Points on a hilly landscape, in no order, each with its height.
From any point a ball rolls to the lowest of the 3 points nearest to it. It stops when none of these is lower. Distance is the straight distance between rows; heights are no part of it.
<1026>: [ 17  -7  -9  17   1   1   1  -9 -12  -5  18  13  -2  16  11 -11   2  -3
   6   3  -5  -1]  height 283
<969>: [ 21  -8  -8  23   4  -5  -4  -7  -1 -14  16  28 -12  13  -4  -1 -13 -16
   3   5  -5  -3]  height 220
<92>: [ 11  -2  -4  15   9 -15 -12 -14  -3  -5 -10  12  -3  13 -23  -7  -3 -13
  12   5   0  -4]  height 522
<667>: [-15   6  23  -6   4  16   3  17  13   9 -11  -6 -14  -4  14   2 -27   6
   4  -2  19  -5]  height 223
<899>: [-14  -9  -5  -7   4   4  24   8 -13  -2   1 -16   8   0  15  13  27  16
  -2   7 -23   7]  height 260
<578>: [  4  -5 -10  -1   1   7  -2  -9 -20   2 -11 -14  11   9  -2  14  23 -17
   2  13 -30   2]  height 221
<124>: [ -2  12 -16   3  -5  -8  -5   6   0   3   0  -8  24  10 -19   7  14 -10
  14  10 -28  -3]  height 378
<482>: [ 22  -5  -5   5   4 -14   2 -25  -4 -12  15  17   3   5  -9 -16   1  13
   4  -2   7   5]  height 387
<823>: [-39  -2   7 -14   8  12   3   7   4   5   3 -28  -1 -14   9   6  12  28
   5   4   2   2]  height 621
<18>: [ 14 -11  -6   6  10  -5   3  -5 -13  -6  -4  20  -3  21   7 -17   5 -20
   0   6 -11  -4]  height 350
<947>: [ 12  -7   9 -18   0  15  -4 -17   7  -3 -10 -13 -17  -7  -1 -16  -6  11
 -14   0  23   9]  height 462
<590>: [ 11   1  -6   1  -1 -10 -11  -7  -3   3 -10   6   8  13 -17  10   7 -20
  14  18 -17  -7]  height 452
<145>: [-20  14   1 -13  -9   5  -2   7   3   5 -11 -26   8 -14 -10  14  15   5
  15  -1   7   3]  height 456
<1054>: [  7  -4 -15   6  -5  -7   6 -21 -18  -4   6  -4   8  12 -12   1  17  -9
  10  19 -23 -12]  height 145
<297>: [ -8   7 -15   9  -1  -3   6  -9   8  -3  28  -6  19 -12  -1  15  19  31
   3  -8 -10 -11]  height 424
<431>: [-12 -11   0 -18   5  35  -2  -9  -3   3 -13  -8  -8  -5  20  -7  14   6
  -3  17  -1  -1]  height 401
<374>: [ 10   4  -3   6  -6 -27  -6 -21  -2  -5 -10  -2   3  -8 -10  -4  10  12
   2  -9  21  -6]  height 74
<255>: [ -6   4   6  -5   6   8   2  16   3   8 -19 -12 -14   2  -9  10  -8 -12
   4   2  -2  -4]  height 480
<688>: [-13  -6  -3  -8  -6  19   3   6 -21  -4  -6 -15   6  16  19   9  25 -13
   2  11 -31   1]  height 271
<795>: [ 17  -5  -5 -10  -5  11  -2 -20  -8  10 -22  21 -10   9  17 -22   8 -28
   6  13   9   9]  height 625
<270>: [ -5  -4  20  -2   0   8  21  27  10  -1  10  -5  -9 -17  16  -9 -25   5
 -22  -8   6   6]  height 477
<366>: [ 15   6 -14   0   8 -14 -10 -23  -6  11 -21   3  -3  13 -14  -2  17  -3
  19   7   3 -13]  height 574
<641>: [-12   9  11   1   8 -11  -5  10   7   6  -7  -4  -9  -9  -9   8  -6   4
   0 -19  11   1]  height 578
<764>: [ 22  -5  -2   5   0   1   0 -26   0   5 -20  15  -4  22  -2 -14   6 -20
   8   4   9   4]  height 597
<951>: [-10   6  -2  -2   2  -6   6  14   2  11   0 -12  14  16   1  24  13 -20
   4  12 -24   8]  height 88
<380>: [  6  -4   1  -7   2   5 -12  -8 -11   1 -13  -1   0   5  11  -9   1 -17
  -1   8   1   5]  height 450
<674>: [ -3  18 -16   1  -4  -7 -13 -18  -1   2 -10 -12  17  13 -18  -2  26   3
   1   5 -10  -1]  height 408
<637>: [ -9  -3  -5  13   4  -5  16   2  -2  -3  17  -5  18 -15   3   9  15  27
   1 -13  -1 -10]  height 415
<546>: [-12  -6  -8  -3   1   5   6  13 -20   1  10 -17   9   2   8  17  15  -1
   4   0 -26  -2]  height 222
<1038>: [  6  -5   5  -5  -3  15  14  10 -10 -10   9  -4  -3  -2  13  -9   1   5
 -13   1  -2  13]  height 334
<403>: [  8 -24   8 -10 -24  21  -7 -15  -1  12 -28  23  -5   7  25 -13 -14 -19
  -9  29   7  10]  height 453
<123>: [-10  14  -7   9  -4 -14 -11 -14  18   6   3 -14  12 -15 -17  19  12  17
   6 -21   7  -3]  height 194
<72>: [  0   0  16  -7  -5  13   7  17  10  -3  14  10 -16 -15  19  -3 -14  -3
 -18   7   5   9]  height 390
<505>: [ 15  -6  -2   9   6   5   5   4 -13  -9  19   7   3   9   6   0   9   1
  -2   8 -30  -6]  height 225
<162>: [  3  -2  -9  -2   4   7 -14 -12 -18   5 -17   0  -3  18   9  -2  19 -13
  11   8  -3  -3]  height 499
<979>: [ -3  -4  -9  -3 -10   0   2  -7   5 -17   8  -6  -4 -21  11  -6  12  27
  -6 -17  16   8]  height 506
<6>: [  7   5 -20  12  -6 -10 -10 -20   4   7 -14  -3  14  27 -22   2  18 -13
   8  18 -17  -7]  height 520
<742>: [ 14   4 -15  14   6 -21 -15  -1   7  -3  -4  18  -2  -9 -25  15 -10  -4
   7 -13   7  -4]  height 364
<108>: [ -7  -2  15 -25   4  31  -6   6   6   0 -14 -16  -5  -7  19  -6  -7   5
  -3   4  10  -5]  height 383
<732>: [ -1   0  12 -16  -2  18  12   2   5  -6  10  -7  -7 -12  14 -15 -14  12
 -20  -7  27  16]  height 482
<1089>: [  0  -4  -6   6  -3 -17  -2   3   9  -8   4   2  13 -16  -9   8  -6   6
   5 -21   7  -4]  height 304
<834>: [  7  -7   3 -19  -9  25  -6  -4 -12   7 -12   4  -3  10  18 -13   5 -17
 -10  16  -4   4]  height 404
<1012>: [ -6  -8   1   2   7   1  15  16 -11   2  -6  -6  10   2   6  10   4  -1
   3  -2 -19  -4]  height 229
<527>: [  1  -8   5  -6  -9   0   1   4  15  -7   5   1  -8 -16   4 -23 -22   5
 -26  -6  23   5]  height 498
<1105>: [ -9  17  -9  10 -12 -19 -13  -3  13  -2  11 -10  21  -3 -14  16  11   6
   8 -12   2   4]  height 202
<709>: [-20   4   9   4  10 -15   3   7  17   8  20  -2  14 -18  -5  17  -8  19
   7 -22   9   3]  height 358
<309>: [  3  -4   4  -7  -1   9   6  26  -5   0 -12  19 -16   3  11   4  -7 -23
   0  13  -7  -3]  height 532
<322>: [-29  -5  10 -13   0   5  23  17   0   0  11 -22   7 -17  10  12   6  26
   7 -11   3   3]  height 590
<51>: [ -7  12  -8   3   1  -2  -5  -8 -11   1  -1 -14  11  10  -2   3   9  -7
  -6   8 -18  -3]  height 300
<701>: [  6  -3  11   7   3   0   8  18  -1   0   4   7  -8  -7   5   2 -21   0
  -2 -13   8  -7]  height 475
<137>: [ -6  -6   0 -14   6  24  14  17 -13  -6  -2 -18   2  -4  23   4   7  10
  -4  -3  -3  -1]  height 302
<919>: [  5  -1  15  10  -4   9  -1  18  -7   1  10  21  -3  12  16 -11 -13 -26
 -21  14 -15   3]  height 545
<804>: [-14  -6  17 -12   9  22  -1  10   0   2 -10 -13 -17   5  20  -9  -2   0
  -7   7   9   2]  height 332
<1116>: [-24   7  15 -13  10   2  -4  12  12   7  -8  -8   0   1 -14   4   0   3
   3  -5  13   5]  height 542
<103>: [ -2  -1   0   9   8   4   8  13  -8   9  12   4  17   7   4  14  13  -7
   5   5 -40  -4]  height 163
<22>: [  4  -1   7  -9 -11  10   7   2 -15  -1   7  -1  -2 -10  17 -19  -4   1
 -15   4   0  20]  height 356
<272>: [ 14  -1  -8   7   5  -7   7   3  12 -10  10   3  -2 -20   0  -6 -14  17
  -6 -29   6   2]  height 238
<511>: [-30  -7  15 -23   8   8   3  13   7  10  -4 -19 -11  -4  -3  14  -1  14
   6   7   5  -7]  height 598
<1129>: [-20  -3   8 -12   7   8   8  -2   4   2  -7 -30  -6 -13   1   2   2  13
  -1 -12  12   0]  height 653
<1007>: [ 12  -7   8  -8  -8  -1   6 -12  -2  -6  -7   2  -5   1   8 -26 -10  -9
 -18   3  22  15]  height 407
<975>: [ 16  -1 -17   2   5 -25  -5 -31  -9  -4  14  16   4   7 -13  -5  18  12
  10  13  -6  -5]  height 435
<857>: [ 13   1   5  -2  -2  -1 -12   1   5   2 -24  18 -17  -7  -7 -22 -16 -10
  -6  -6  24   1]  height 472
<229>: [ 21   3   4   4   6 -12  -4   5   3 -11   4  21  -9   8 -10  -9 -16 -21
   1  -4 -10 -11]  height 34
<268>: [ -6  -2  24 -13   3  22  -6   5  18   6  -7  -5 -21   2   7 -14 -33   0
  -4   9  17   0]  height 210
<587>: [  4  -1  -2  11  13 -16   9  12  -2  -5  15   5   9  -6   0   2  -5   3
   7  -9 -11  -3]  height 369
<895>: [ -7   6  -3  -1  -4 -12  -5  -9   0  -1 -11 -11  10  -1 -17   6   7  -5
   4  -5  -2   3]  height 409
<983>: [ 10  -4  -5   4  -6  -7 -14 -10   1  -1 -24   7   2   6 -21  -8  -7 -13
   7  -5   4 -14]  height 552
<267>: [  4  -1  -6  26  13 -24  -1  11  14 -14  24  14   4 -12  -8  10 -15  13
  -4 -21   3  -9]  height 366
<304>: [  1   4   8   7   3 -13 -12  15  14  -4 -16   2 -12 -20 -22   1 -15   0
   4 -13  29  -3]  height 612
<172>: [ 11   5   6  -9 -10   0  -3 -21  -1   5 -21  12 -13   5   3 -19  -3  -1
  -1  -9  26  17]  height 454
<996>: [ 18  -5   4   6  -3  -9   7  -7   0  -8  22  14 -12  -3  -5 -21 -18  12
 -10 -17  16   5]  height 307
<487>: [-15  14  -7 -14 -10  -4  -6 -10   1   1 -10 -24  10 -12  -8  14  13  17
   5 -11  14  -1]  height 335
<853>: [-13   7 -14  13   5  -7  17  10   4   1  16  -2  24  -4   4  30  15   5
   4   4 -23   4]  height 235
<459>: [ 13 -11   9   2 -14  -5  -5  -4  -2   3 -10  22  -7  10   6 -15 -21 -35
 -17  11   2   6]  height 711
<915>: [  2   2   7   4  -2 -12 -15   9   8   1 -10  -4  10  -1 -23  14  -3 -19
  11  -4  -1   0]  height 492
<572>: [ 10  -1 -21  12  10  -5  -2 -15 -14  -3  25  12  10  10 -23  13  19  -5
   8  26 -22 -13]  height 201
<332>: [ 19   3 -13  19   4  -4  -6  -7  -4  -6  14  18  -2   4 -12 -13   4   5
  12   7  -3   0]  height 337
<812>: [  9   8  -8   6   0 -17  -6 -15   9 -11  14   1  -9 -12  -8   0  -2  17
   1 -20  28  -2]  height 170
<510>: [ 12  -2   2  -2   0  10 -13   5 -12  12 -21  10  -5  21  13  -7  -3 -24
  -5  11 -11  -8]  height 467
<553>: [ 14  -6  -1   9  -2  -8   5 -14  -8  -8  20  23   0  16  -4 -27  -4  -9
 -13  10   0  10]  height 357
<976>: [ -7   0   7  -7  -5  11   0  11 -16   6 -14  -4 -11   8   8   7  15 -18
   2  14 -24   3]  height 324
<34>: [  1  -2  -5  -3   1  -5   2  -3 -11  -5   2   2   2  -6   3   3   0  -2
   3  -5  -4 -11]  height 305
<176>: [-38  -4   5  -3  11   0  24  28  -4  19  11 -12  10   2   9  14  11   0
  -1   3 -16  -3]  height 310
<1114>: [ 13   0 -13  16   7 -20   1  -5   1  -8  27  19 -10  -2  -5 -12 -15  10
  -6  -5   0  -7]  height 371
<757>: [ -5  -1  21 -15  -9  26  -8   9  11  -3 -15   6  -7   0  18  -6 -38 -10
  -6  11  13  -2]  height 303
<86>: [ -6   0 -16  10  -2  -6  -2  -8  -9  -7  15  -7   6 -11   1   2   8  28
   5 -11   0  -2]  height 458
<514>: [  6   0  18  -5  -2   9  -2   9   2   2 -25   8 -18   2   5  -5 -21 -22
  -5  -2  16  -8]  height 405
<865>: [ -4   6  -8  -6   0   9 -12  -8   9   2 -14 -13  -8 -15 -17  -1 -10  25
   5 -18  27  -2]  height 486
<725>: [ 29   5  -5   8   0  -8   1 -19   1  -3  -3  17  -4  25  -4 -14   1  -6
  11  13  10   1]  height 571
<349>: [-19   9   2   1   2  -4   8  12   5   4   3 -16   9  -7  -9  16  10   2
   7  -3  -9   5]  height 502
<499>: [ 17   5   3  12   3  -7 -11   8  10  -7   6  14 -17  -9 -11  -3 -24  13
   2 -28  18  -6]  height 301
<556>: [-14  -1  15  -5   7  14  -6  11  -9  11 -28  -3 -14   8  13  16  -7 -19
   0  17  -9  -7]  height 402
<733>: [ -1 -10   5  -1 -22  17   4   4 -18  -6   2   8 -10   1  25  -8  -4 -17
 -21  22  -6  10]  height 406
<630>: [  2 -12   8  -9  -9  22   4   6 -17  -3  -3   2 -10  12  22  -1  13 -13
  -8  13  -8  17]  height 368
<583>: [ -1  -5  25  -5   1  14   0   5  11   8 -18  -8 -23 -13   5 -10 -38   8
  -7 -12  28  -1]  height 100
<388>: [ -1 -13  12 -19 -10  14   6 -14  10   5  -2   6   1  -6  11 -22 -16   2
 -20   4  18  16]  height 446
<412>: [-11   3  15  -1   9  -6  21  19   5  -2  12  -7  -8 -11  15   0  -6  21
  -6 -15  -1   7]  height 556
<68>: [ 14   8 -15  18   4  -5  -5   0  12  -4  21  16   0   5 -16   0 -11   2
   6   6 -16 -14]  height 403
<970>: [-19  17  -2  -1  -4 -12 -12   5  20   7   8 -19  12  10 -17  26  20  21
   8 -11  17   0]  height 99
<946>: [-15  18  -9  -6   0 -20   1   4  34  17  29  -4  27 -10  -3  21  14  32
   5 -15   2   3]  height 419
<345>: [ -6   6 -18  15 -11 -13   3  -9  -7  -8  14  -7  18   7 -15   5  20   9
  12   0 -14  -4]  height 455
<489>: [  3   3 -18   7   5 -12   2   0   7   6  23  -5  22 -14  -6  21   6  11
   2 -14 -11  -9]  height 365
<224>: [  3  13  -9  20  -4 -13  -6   1  14  -1   4  10  18   8 -25  15  -8  -4
  11   0 -15  -4]  height 473

Two balls start at each pair of points below. Name the first point that both come to, or write -.
<510> and <255> => <976>
<919> and <556> => -
<380> and <590> => <578>

For each start below, name the point where the ball stops.
<224> => <1054>
<857> => <583>
<403> => <1054>
<162> => <1054>
<270> => <103>
